The views of a scene show one set of named points, each view turned or mirrored, and shifted as a whole, with a little noise and some points left out.

Scene 1
View 1
K_128: [-0.562 0.790 -0.089 0.615 -1.128 -2.324 -0.816 1.339 -2.069 1.480 0.235 0.565 -3.772 -1.824 -1.340 -1.521 -2.821 0.739 -0.947 -2.511 0.683 -1.009 -0.495 1.092]
K_526: [0.086 1.004 -1.173 0.225 -0.765 0.744 -0.835 1.003 -0.479 1.548 -1.342 0.588 -3.167 -0.919 0.417 -1.059 -2.344 -0.699 0.635 -1.930 0.516 0.290 -0.296 1.697]
K_340: [0.018 0.693 -1.891 -1.325 -0.275 2.459 0.797 -1.313 0.944 2.160 -0.758 1.264 -2.282 -0.197 2.439 -0.323 0.206 -1.104 2.476 -0.171 0.082 1.710 -0.335 1.868]
K_912: [0.044 3.039 -0.261 -0.855 0.803 2.213 1.310 -2.246 0.500 0.414 0.071 0.528 -1.828 0.860 0.519 -1.875 0.773 -1.788 0.278 1.484 0.898 1.988 1.985 2.405]
K_990: [-0.761 1.673 0.651 0.860 -1.491 -3.399 -0.843 1.088 -2.239 0.822 0.632 0.169 -3.949 -2.090 -2.866 -2.230 -3.909 1.151 -2.840 -2.754 1.138 -1.836 0.062 0.955]
K_874: [-1.274 -0.449 0.026 -2.671 -0.645 -1.303 1.660 -2.808 -1.039 2.162 2.530 1.306 -3.500 -0.683 1.040 -0.618 1.260 0.927 1.365 -0.230 -0.477 0.810 -0.674 1.512]
K_616: [-0.710 2.026 -0.051 1.000 -1.197 -1.892 -1.062 1.640 -1.508 0.781 -0.715 0.347 -3.348 -1.734 -2.313 -2.329 -4.174 0.461 -2.359 -2.309 1.253 -1.609 0.399 1.082]
K_532: [-0.742 0.813 -0.737 -2.832 0.069 1.110 1.883 -3.447 0.371 1.785 1.584 1.214 -2.236 0.196 2.140 -0.801 2.555 -0.871 2.176 1.153 -0.388 1.946 0.102 2.076]
K_114: [0.142 -0.056 -2.730 0.537 -1.657 1.972 -1.383 1.955 0.635 2.476 -2.979 0.547 -2.934 -1.279 1.625 0.065 -3.571 -0.714 2.094 -3.047 0.909 0.191 -1.516 1.314]
K_171: [-1.487 -0.749 -0.528 -1.650 -1.240 -2.081 0.448 -0.965 -1.560 2.912 1.778 1.192 -3.946 -1.659 0.795 -0.087 -0.881 1.026 1.126 -2.088 -0.475 -0.332 -1.775 1.567]
K_889: [0.026 3.118 -0.345 1.682 -0.237 -0.193 -1.150 1.249 -0.776 0.532 -1.503 0.224 -2.610 -0.874 -1.825 -1.999 -3.668 -0.477 -1.827 -1.517 1.527 -0.731 1.288 1.210]
K_840: [-0.465 1.969 -0.504 0.959 -0.910 -1.319 -1.213 1.618 -1.362 0.950 -0.804 0.480 -3.475 -1.250 -1.543 -1.888 -3.865 -0.176 -1.238 -2.185 1.300 -1.071 0.070 1.302]
K_318: [-0.289 -0.908 -2.314 0.324 -2.333 -0.276 -2.224 3.156 -0.537 3.109 -2.635 0.595 -3.668 -2.088 0.963 0.248 -5.236 0.381 1.603 -4.423 0.356 -0.971 -2.483 0.803]
View 2
K_616: [-0.737 0.528 0.203 -0.325 1.320 0.010 0.299 -0.426 0.306 0.990 -0.041 1.020 -3.286 -3.225 -2.012 -0.556 1.293 -0.371 -0.086 1.537 -1.674 2.865 0.517 -2.701]
K_874: [1.507 -1.670 -1.053 -1.868 -1.907 1.432 1.549 -1.296 -3.213 -0.654 -0.416 3.161 1.338 -0.021 -0.469 1.938 0.335 0.245 0.365 -0.817 -1.288 -1.337 1.095 1.767]
K_912: [1.171 0.337 -1.983 -1.723 0.384 -2.818 0.531 -3.196 -0.066 2.106 -0.045 1.816 1.070 1.498 -0.773 3.493 0.861 -1.054 0.918 -0.218 2.771 -1.703 1.046 0.825]
K_318: [-2.375 -0.142 -1.285 -2.790 -4.003 2.299 -0.956 -1.811 -0.166 1.217 0.274 1.075 -4.303 -2.389 -0.140 1.393 1.367 3.199 1.079 2.988 -3.790 1.205 -0.067 -3.981]
K_114: [-2.067 0.097 -2.087 -3.004 -3.530 0.655 -0.816 -3.173 0.493 1.998 0.222 0.923 -3.138 -0.864 0.286 3.241 1.332 2.330 1.534 2.760 -1.938 0.209 -0.363 -3.407]
K_526: [-0.774 -0.120 -1.643 -2.093 -1.454 -0.077 -0.165 -2.498 0.269 1.570 0.051 1.273 -2.008 -0.635 -0.544 2.487 1.100 0.850 0.904 1.740 -1.108 0.382 0.195 -2.108]
K_840: [-0.199 0.227 -0.569 -0.666 1.004 -0.712 0.665 -1.113 -0.230 1.093 -0.113 1.393 -1.917 -1.755 -1.423 0.820 0.967 -0.482 0.124 0.723 -0.646 1.606 0.844 -1.757]
K_532: [1.821 -1.168 -1.892 -2.519 -1.896 -0.360 0.868 -3.129 -2.272 0.618 -0.141 2.841 2.381 1.451 0.090 3.752 0.553 -0.354 1.218 -1.054 0.837 -2.856 1.370 2.538]
K_990: [-0.364 0.137 0.464 -0.249 1.292 0.725 0.688 0.519 -0.472 0.504 -0.090 1.331 -2.983 -3.768 -2.090 -1.217 1.111 -0.410 -0.315 0.870 -2.137 3.221 0.689 -2.419]
K_171: [0.521 -1.408 -0.764 -2.026 -2.502 2.139 0.921 -0.941 -2.582 -0.722 -0.050 2.680 -0.516 -1.608 -0.174 0.823 0.333 0.904 0.190 -0.091 -2.783 -0.455 1.010 -0.212]
View 3
K_889: [-0.176 1.127 0.808 -1.378 1.241 2.261 -0.470 1.776 1.954 -3.343 0.157 0.406 0.936 5.001 -1.086 1.118 0.801 -2.229 2.223 -3.117 1.493 -0.400 1.255 3.690]
K_616: [0.725 0.791 -0.054 -0.272 1.914 2.663 0.416 2.034 1.721 -2.280 -0.927 -0.312 0.882 4.854 -0.644 1.553 -0.094 -1.780 1.012 -3.322 1.572 -0.551 1.560 4.725]
K_340: [-0.768 1.920 3.887 -0.213 -1.329 1.495 -1.272 1.050 -0.585 -0.793 2.183 0.495 -0.467 1.454 -1.181 2.538 0.671 -0.339 3.464 0.404 2.117 -0.379 0.650 -2.508]
K_128: [0.883 0.090 0.528 0.702 1.151 3.206 0.438 1.864 0.371 -0.573 -0.309 -1.279 0.509 3.373 -0.607 2.951 -1.373 -0.696 0.383 -2.476 2.701 -0.672 2.079 2.538]
K_532: [-0.229 2.105 2.134 1.445 -0.460 -0.561 -1.517 0.454 -1.024 -0.626 2.211 1.251 -1.203 0.421 -0.254 0.607 0.839 0.925 3.136 1.630 0.359 -0.152 -1.419 -3.370]
K_526: [-0.183 1.327 1.754 -0.949 0.608 2.107 -0.551 1.822 1.156 -2.334 0.482 0.123 0.537 4.028 -0.831 1.503 0.874 -1.637 2.513 -2.062 1.753 -0.307 1.215 1.892]
K_912: [-1.262 2.925 2.494 -0.803 -0.268 -0.216 -1.837 0.764 0.526 -2.925 2.392 2.000 -0.285 2.394 -0.735 -0.274 2.401 -0.838 3.949 0.070 -0.095 0.229 -1.043 -1.290]
K_990: [0.958 0.313 -1.386 -0.068 3.081 2.023 0.314 1.735 2.332 -3.257 -1.132 0.053 0.604 5.455 -0.414 0.425 0.362 -1.537 0.602 -3.317 0.604 -0.315 0.858 5.643]
K_171: [1.381 0.271 0.720 2.258 0.729 1.919 0.464 1.394 -1.013 0.665 0.248 -1.130 -0.607 1.416 -0.366 2.437 -1.521 0.916 0.347 -0.149 1.771 -0.873 1.028 0.067]
K_318: [0.327 -0.146 3.219 -0.206 -0.580 4.900 0.439 2.323 0.066 0.141 0.229 -2.439 0.838 4.014 -1.730 4.899 -1.544 -1.746 0.566 -2.805 4.825 -0.944 3.952 1.969]
K_114: [-0.726 0.860 4.210 -0.897 -1.454 3.928 -0.694 2.250 0.119 -0.747 1.255 -1.346 0.824 3.408 -1.772 4.298 -0.112 -2.183 2.433 -1.907 4.422 -0.583 2.986 0.243]
View 4
K_840: [-1.490 -0.227 3.980 0.850 0.705 2.190 2.472 2.788 2.021 -0.089 -1.898 0.967 -0.415 -0.522 -2.497 -2.225 3.059 0.288 0.675 -0.796 -1.324 -2.065 0.368 2.156]
K_114: [-0.251 2.186 4.712 1.881 -0.563 3.109 2.959 4.844 1.669 -0.228 -1.929 -2.425 1.198 2.909 -1.699 -3.620 3.651 1.981 2.000 -1.926 0.988 -2.498 -1.734 0.566]
K_990: [-2.044 -0.643 3.990 0.640 0.731 1.206 1.418 1.737 1.715 1.320 -1.609 2.438 -0.774 -1.566 -2.640 -1.528 2.806 0.209 0.505 0.128 -2.614 -2.459 0.994 2.712]
K_616: [-1.611 -0.408 3.962 0.546 0.861 1.909 2.527 2.379 2.363 0.508 -2.222 1.804 -0.854 -1.151 -2.707 -1.783 2.848 0.194 0.782 -0.388 -1.786 -2.187 0.478 2.359]
K_874: [-1.866 1.404 2.207 1.118 -0.628 0.770 -1.278 -1.551 -1.024 -2.923 0.624 -3.193 0.576 2.335 -1.660 -3.207 1.641 1.204 -2.507 -1.229 -0.037 -3.407 0.274 1.704]
K_171: [-1.808 1.573 3.615 1.488 -0.634 0.958 -0.671 -0.196 -0.245 0.042 0.132 -1.821 0.937 2.271 -1.858 -3.002 3.061 1.812 -1.251 -0.598 -0.773 -3.470 -0.154 1.584]
K_526: [-0.654 0.975 3.391 1.370 0.355 2.593 2.404 3.124 1.461 -1.460 -1.236 -1.376 0.345 1.178 -1.820 -3.278 2.613 1.161 0.592 -1.851 0.150 -1.880 -0.456 1.531]
K_340: [-0.272 2.543 1.944 1.612 -0.044 2.528 1.256 1.938 0.545 -4.013 -0.817 -4.574 1.169 3.213 -1.635 -3.924 1.874 1.319 -0.611 -2.756 1.977 -2.245 -0.575 1.263]
K_912: [0.235 0.955 0.646 1.006 1.056 2.777 1.772 1.778 1.286 -6.622 -1.085 -3.848 -0.621 0.597 -1.433 -3.470 0.227 -0.725 -1.028 -2.711 1.226 -0.944 1.022 1.915]
K_128: [-1.833 0.878 4.620 1.119 -0.712 1.398 1.195 1.987 1.032 1.463 -1.309 0.294 0.348 1.093 -2.184 -2.302 3.329 1.345 0.514 -0.351 -1.419 -3.273 -0.630 1.429]
K_889: [-0.535 -0.328 3.227 0.799 1.257 2.485 3.312 3.315 2.692 -1.513 -2.454 0.957 -1.058 -1.117 -2.170 -2.305 2.168 -0.133 0.754 -0.911 -0.960 -1.804 0.611 2.285]
K_532: [-0.835 2.021 1.213 1.342 -0.183 2.082 -0.757 -0.589 -0.488 -5.664 0.486 -5.176 0.649 2.938 -1.388 -3.951 0.619 0.827 -2.655 -2.504 1.379 -2.125 0.453 1.477]

In a view up to two points have been moved. Name them for each view, in the order of its rows, or write none.
view 1 | K_128
view 2 | K_840
view 3 | K_526, K_990
view 4 | none

Scene 2
View 1
K_272: [0.405 0.976 -1.138 -0.404 0.815 -0.714 0.106 -3.028 0.707 -0.448 -2.207 2.184 0.187 -0.328 0.195 -2.763 0.463 -0.014 -0.620 0.247 1.022 1.145 -1.737 -0.230]
K_142: [-0.248 0.327 -0.438 0.447 2.964 0.813 -0.551 -1.873 -0.943 -2.263 0.463 2.093 -0.004 -0.296 -0.235 0.330 0.131 -1.569 0.722 -0.441 2.906 1.365 -0.612 1.798]
K_174: [0.202 1.529 -0.470 0.898 0.353 0.055 0.994 -2.638 -0.065 -0.253 -1.323 -0.026 0.985 0.312 -0.022 -0.515 0.437 -0.757 -0.257 -0.155 1.812 -0.196 -0.885 0.831]
K_605: [-0.602 1.341 0.225 0.807 1.635 1.090 -0.337 -2.465 -0.315 -0.805 -0.771 0.544 -0.029 0.139 -0.381 0.757 0.082 -1.303 0.724 -0.682 2.363 0.533 -0.033 2.290]
K_952: [1.178 1.032 -1.038 1.226 1.033 -0.583 2.367 -1.908 -1.265 -2.248 1.084 -0.614 2.687 0.061 0.306 -0.311 0.753 -1.111 -0.772 0.565 3.285 -0.812 -1.976 0.227]
K_456: [0.282 1.056 -1.114 -0.602 0.559 -0.594 -0.438 -3.309 1.299 0.386 -3.234 2.620 -0.182 -0.150 0.082 -3.242 0.538 0.343 -0.762 0.119 0.283 1.476 -1.589 -0.355]
K_328: [0.171 0.955 -0.603 1.001 1.802 0.281 0.825 -1.963 -0.747 -1.731 0.373 0.420 1.014 -0.015 -0.068 0.215 0.245 -1.288 0.008 -0.157 2.789 0.345 -0.972 1.320]
K_554: [1.443 -0.012 -1.487 0.351 2.384 -0.738 1.371 -1.562 -1.242 -3.013 1.467 1.721 1.854 -0.498 0.422 -1.475 0.348 -0.781 -0.856 0.634 3.035 0.502 -2.489 -0.197]
K_961: [0.773 1.280 -1.307 0.064 -0.226 -0.882 1.177 -3.028 0.472 -0.007 -2.126 0.554 1.301 0.096 0.305 -2.582 0.650 0.020 -1.100 0.403 1.010 0.195 -1.921 -0.620]
K_288: [0.609 -0.264 -1.225 -0.157 2.631 -0.294 -0.172 -1.937 -0.493 -2.606 0.274 2.682 0.472 -0.564 -0.062 -1.379 0.289 -1.036 -0.342 0.124 2.653 1.327 -1.816 0.238]
K_732: [0.763 0.343 -1.274 -0.165 1.781 -0.247 0.515 -2.313 -0.086 -1.682 -0.392 2.349 0.783 -0.236 0.098 -1.710 0.545 -0.633 -0.564 0.419 1.888 0.901 -1.960 -0.082]
K_585: [0.513 1.096 -0.415 1.347 0.942 0.209 1.287 -2.069 -0.626 -1.246 -0.018 -0.436 1.709 0.158 0.207 0.258 0.536 -1.129 -0.164 -0.054 2.908 -0.444 -1.073 1.241]
K_587: [1.116 -0.165 -1.655 -0.784 2.296 -1.198 0.506 -2.103 -0.322 -2.363 0.038 3.336 0.905 -0.409 0.415 -2.733 0.516 -0.381 -0.987 0.435 2.168 1.431 -2.650 -1.061]
K_133: [-0.359 0.940 -0.177 0.765 2.363 1.019 -0.255 -2.001 -0.790 -1.506 -0.033 0.968 0.025 -0.111 -0.417 1.061 -0.052 -1.614 0.891 -0.555 2.874 0.680 -0.009 2.328]
View 2
K_585: [1.865 1.300 -0.681 0.499 0.494 0.310 -1.693 -1.686 1.272 2.354 -0.824 -0.110 0.555 0.334 -1.377 0.890 -3.028 2.878 1.118 -1.176 -0.719 0.093 -3.312 0.768]
K_456: [1.263 -0.632 -2.108 -2.189 0.780 0.895 -1.504 -0.848 0.719 -0.793 -0.028 -0.019 -0.578 -1.794 0.293 2.363 -0.158 0.163 -0.409 -2.105 -2.915 0.060 -0.825 0.374]
K_961: [1.381 0.013 -1.462 -1.176 1.538 0.797 -1.984 -0.914 0.969 0.567 -1.154 0.014 0.423 -1.971 -1.071 2.549 -1.421 1.622 0.081 -2.184 -1.863 -0.418 -0.939 0.309]
K_605: [2.381 0.636 -0.385 0.182 -0.607 0.665 -1.769 -2.214 1.042 1.461 0.724 -0.404 -0.757 1.294 0.416 0.236 -1.914 1.441 1.088 -0.643 -1.145 0.956 -4.278 0.678]
K_328: [1.654 1.651 -1.811 0.530 -0.479 0.230 -0.525 -1.672 1.463 2.818 -0.320 1.391 0.455 1.762 -0.888 0.296 -2.631 2.582 0.694 -1.000 -0.256 1.324 -3.594 1.335]
K_174: [1.743 0.401 -0.650 -0.398 1.092 0.550 -2.050 -1.668 0.919 1.355 -0.615 -0.828 0.125 -0.487 -0.860 1.428 -2.119 2.164 0.904 -1.486 -1.263 -0.161 -2.660 0.349]
K_142: [1.924 1.112 -1.842 0.038 -1.426 0.461 -0.635 -1.825 1.115 1.763 0.566 1.154 -0.393 1.998 0.499 -0.127 -1.895 1.415 0.418 -0.775 -0.953 1.720 -3.928 1.475]
K_272: [1.234 -0.160 -1.985 -1.633 0.699 0.794 -1.229 -0.943 0.857 -0.149 -0.196 0.470 -0.293 -1.157 -0.065 2.198 -0.509 0.624 -0.285 -1.972 -2.464 0.229 -0.982 0.729]
K_133: [2.030 1.062 -0.792 0.521 -0.924 0.562 -1.311 -1.971 1.222 1.673 0.759 0.242 -0.405 1.940 0.208 -0.022 -1.950 1.723 0.850 -0.669 -0.851 1.314 -4.645 1.086]
K_952: [1.403 1.510 -1.988 -0.004 0.675 0.396 -0.829 -0.874 1.499 2.488 -1.324 1.441 0.922 0.249 -1.869 1.390 -2.807 2.859 0.627 -1.689 -0.533 0.449 -2.273 1.003]
K_288: [1.147 1.243 -3.033 -0.793 -0.494 0.088 0.216 -1.197 1.266 1.359 -0.439 2.251 0.226 0.822 -0.538 0.969 -1.761 1.444 -0.109 -1.606 -1.291 1.494 -2.065 1.499]
K_732: [1.099 0.790 -2.543 -1.144 0.099 0.328 -0.294 -1.099 1.202 1.098 -0.557 1.544 0.078 0.095 -0.593 1.636 -1.608 1.357 -0.052 -1.736 -1.697 0.784 -1.721 1.263]
K_587: [0.601 0.970 -3.792 -1.438 0.095 0.323 0.455 -0.478 1.203 0.992 -1.062 2.744 0.454 -0.198 -0.930 1.991 -1.289 1.059 -0.660 -2.124 -1.710 1.092 -0.767 1.428]
K_554: [0.980 1.964 -3.260 -0.343 0.176 0.040 0.069 -0.735 1.479 2.569 -1.201 2.545 0.978 0.673 -1.704 1.202 -2.578 2.406 0.226 -1.904 -0.455 1.158 -1.729 1.450]
View 3
K_272: [-0.628 0.284 -1.095 1.739 -0.424 -1.123 0.179 0.210 1.788 0.173 0.800 -0.275 -0.863 -0.486 -0.440 -1.027 2.090 1.565 -1.147 -0.708 1.336 0.202 -2.536 0.426]
K_142: [-1.421 0.132 -1.351 0.200 -0.622 -0.154 1.279 0.381 0.523 -1.360 0.418 2.364 1.458 -0.673 -1.386 -0.688 0.922 -2.297 -1.807 -0.640 0.659 1.164 -0.511 2.443]
K_133: [-1.203 0.207 -1.206 -0.296 -0.537 -0.113 0.302 0.871 0.539 -1.220 0.047 0.985 0.950 -0.380 -1.642 -0.700 0.390 -2.544 -1.595 -0.439 0.342 1.716 -0.414 3.580]
K_587: [-0.369 0.649 -0.227 3.019 -0.015 -1.240 1.504 -0.880 2.192 -0.586 0.682 2.698 -0.691 -1.371 -0.286 -1.377 2.263 1.615 -0.173 -1.106 1.310 -0.296 -1.961 -2.026]
K_328: [-0.783 0.021 -0.494 0.241 -0.066 -0.430 0.082 0.828 1.186 -1.465 -0.581 1.324 -0.109 -0.326 -1.519 -0.831 0.773 -1.651 -0.605 -0.528 -0.466 1.703 -0.508 1.901]
K_605: [-1.284 0.109 -1.618 -0.304 -0.593 -0.252 0.013 1.154 0.462 -0.818 0.390 0.162 0.708 -0.117 -1.443 -0.722 0.801 -1.954 -1.816 -0.404 0.684 1.569 -0.859 3.636]
K_961: [-0.262 -0.105 -0.211 1.396 -0.041 -1.184 -0.966 0.535 2.311 0.089 -0.176 -0.830 -1.857 0.096 -0.746 -1.283 1.901 1.577 -0.420 -0.788 0.149 0.756 -2.443 0.213]
K_554: [-0.445 0.368 0.420 1.356 0.434 -0.438 1.022 -0.029 1.711 -1.757 -0.663 3.480 -0.309 -0.969 -1.338 -1.130 1.127 -0.892 0.484 -1.006 -0.629 0.928 -0.545 -0.571]
K_732: [-0.599 0.447 -0.536 1.513 -0.087 -0.870 0.667 -0.025 1.547 -0.829 0.195 1.640 -0.476 -0.758 -0.830 -1.200 1.564 -0.050 -0.588 -0.850 0.648 0.491 -1.222 0.309]
K_952: [-0.267 0.156 0.297 0.695 0.140 -0.603 -0.211 0.307 1.765 -1.535 -1.183 1.818 -0.702 -0.268 -1.563 -0.869 1.185 -0.913 0.287 -0.843 -1.202 1.647 -0.587 0.438]
K_456: [-0.600 0.384 -1.454 1.837 -0.560 -1.181 0.000 0.360 1.815 0.713 1.219 -0.975 -0.892 -0.363 -0.215 -1.339 2.350 2.245 -1.474 -0.730 1.952 0.208 -3.127 0.509]
K_174: [-0.567 -0.079 -0.476 0.245 -0.063 -0.816 -0.922 1.130 1.591 -0.647 -0.476 -0.809 -0.849 0.151 -1.121 -0.770 1.138 -0.281 -0.671 -0.609 -0.349 1.549 -1.459 1.982]
K_585: [-0.578 -0.160 0.067 -0.042 0.146 -0.322 -0.671 1.079 1.366 -1.415 -1.122 0.608 -0.493 -0.021 -1.765 -1.025 0.794 -1.557 -0.270 -0.631 -1.254 1.953 -0.689 2.033]
View 4
K_587: [-1.235 3.514 -1.998 -0.327 -0.166 3.166 -1.943 1.689 -0.686 0.496 -0.356 -0.425 2.277 -1.328 0.087 0.669 0.157 -2.365 -1.581 0.390 1.995 1.529 -0.036 1.519]
K_328: [-0.284 3.540 0.710 -0.646 0.475 1.005 -0.016 2.070 -0.781 2.011 -0.356 1.449 2.472 0.547 1.897 1.196 0.195 -1.326 -1.441 0.132 1.473 1.384 0.675 -1.128]
K_554: [-0.150 3.375 -0.951 -0.008 0.540 2.397 -1.921 2.684 -0.850 2.110 -0.802 1.792 2.733 -0.469 0.131 0.943 0.487 -2.278 -1.373 0.414 2.351 1.180 0.655 0.750]
K_133: [-0.382 3.980 0.999 -1.211 -0.655 0.571 0.434 1.470 -0.340 2.119 -0.640 0.804 2.278 1.168 3.180 1.531 -0.019 -0.742 -1.428 -0.571 1.869 1.793 0.864 -2.275]
K_174: [-1.024 2.599 1.163 -0.253 1.328 0.543 1.162 1.161 -1.364 0.894 -0.086 0.468 2.231 0.320 2.189 0.520 0.254 -1.780 -1.228 0.648 0.334 1.172 -0.504 -0.787]
K_952: [-0.443 2.993 0.248 -0.044 1.362 1.563 -0.706 2.552 -1.268 2.094 -0.401 1.786 2.784 0.128 1.028 0.616 0.438 -2.256 -1.262 0.603 1.605 1.080 0.465 -0.031]
K_272: [-1.777 3.674 -1.130 -0.550 -0.469 2.458 -0.573 0.683 -0.544 -0.439 -0.255 -1.171 1.896 -1.089 1.256 0.787 0.034 -1.797 -1.640 0.366 1.215 2.001 -0.543 0.719]
K_142: [-0.457 4.533 -0.045 -1.174 -1.363 1.383 -0.281 1.569 0.098 2.048 -0.869 0.595 2.300 0.652 2.607 1.669 -0.068 -0.762 -1.456 -0.770 2.469 2.086 1.096 -1.580]
K_585: [-0.235 2.741 1.289 -0.206 1.483 0.515 0.643 2.218 -1.087 2.094 -0.256 1.868 2.602 0.778 2.159 0.893 0.504 -1.754 -1.231 0.546 1.149 1.160 0.150 -1.150]
K_288: [-0.789 4.196 -1.252 -1.165 -1.514 2.361 -1.235 1.566 0.073 1.649 -0.958 0.105 2.299 -0.003 1.618 1.488 -0.063 -1.204 -1.671 -0.421 2.538 2.039 1.024 -0.548]
K_961: [-1.792 2.286 0.208 0.132 1.763 1.586 0.530 0.788 -1.402 -0.334 0.461 -0.373 1.937 -0.802 0.953 -0.156 0.600 -2.335 -1.328 1.325 -0.319 1.330 -1.327 1.017]
K_605: [-0.794 3.860 1.140 -1.159 -0.470 0.570 1.282 0.969 -0.381 1.389 -0.241 0.211 1.999 1.095 3.524 1.377 -0.104 -0.618 -1.559 -0.371 1.313 1.703 0.458 -2.199]
K_456: [-2.349 2.812 -0.671 -0.645 0.016 1.972 0.879 -0.390 -0.891 -1.358 0.443 -2.385 1.376 -1.217 1.695 0.255 0.196 -2.083 -1.701 0.721 -0.029 1.922 -1.391 0.958]
View 5
K_328: [0.916 1.535 -0.914 0.466 0.260 -3.218 -0.427 -1.295 0.592 1.207 0.198 0.023 1.551 1.314 -1.539 -0.745 3.160 1.218 0.732 -0.933 0.919 0.134 0.691 2.793]
K_133: [0.511 1.735 0.462 -0.150 -0.434 -3.017 -0.007 -0.582 1.521 2.544 1.294 0.055 2.545 2.641 -2.482 -0.912 3.448 1.414 0.722 -0.379 -0.526 0.678 0.548 2.605]
K_272: [-0.301 0.814 -2.409 1.153 0.775 -1.217 -1.090 0.133 -0.610 0.057 0.578 0.039 0.134 -0.019 0.437 -0.353 0.947 -1.278 -0.878 -0.531 2.254 0.373 0.376 1.454]
K_585: [1.370 1.633 -1.246 0.527 0.224 -3.468 -0.705 -1.853 0.055 0.504 -0.281 -0.057 1.654 0.876 -1.345 -1.025 3.963 1.580 1.280 -1.228 1.491 -0.357 0.966 2.860]
K_952: [1.195 1.701 -1.773 0.733 0.488 -3.541 -0.743 -1.993 -0.164 0.155 -0.619 -0.177 1.284 0.318 -0.603 -0.705 3.650 1.220 1.220 -1.436 2.151 -0.389 0.828 2.618]
K_554: [1.793 1.452 -2.822 1.551 0.449 -4.071 -0.316 -2.169 -0.191 -0.161 -0.832 -0.534 0.727 0.558 -1.129 -0.521 2.355 1.129 1.343 -2.527 2.541 0.006 0.896 3.290]
K_288: [1.003 1.212 -2.796 1.586 -0.024 -3.257 -0.120 -0.978 0.137 0.358 -0.082 -0.301 0.438 1.060 -1.430 -0.155 0.978 0.221 0.367 -2.311 1.752 0.683 0.459 2.749]
K_142: [0.881 1.361 -1.195 0.889 -0.595 -3.409 0.235 -0.452 1.040 1.719 0.970 -0.316 1.459 2.466 -2.473 -0.390 1.551 0.722 0.324 -1.454 0.393 1.152 0.424 3.022]
K_961: [-0.008 1.094 -2.124 0.359 1.342 -1.335 -1.532 -0.744 -0.956 -0.303 0.065 0.035 0.559 -0.854 1.218 -0.681 2.754 -0.874 -0.325 -0.264 2.666 -0.525 0.857 1.478]
K_732: [0.770 1.161 -2.333 1.315 0.394 -2.614 -0.477 -0.886 -0.188 0.177 0.140 -0.339 0.398 0.504 -0.749 -0.418 1.297 -0.176 0.182 -1.544 2.187 0.590 0.516 2.514]

In a view up to two points have been moved. Name them for each view, in the order of its rows, or write none.
view 1 | K_952
view 2 | K_328
view 3 | K_587
view 4 | K_272, K_288
view 5 | K_133, K_585
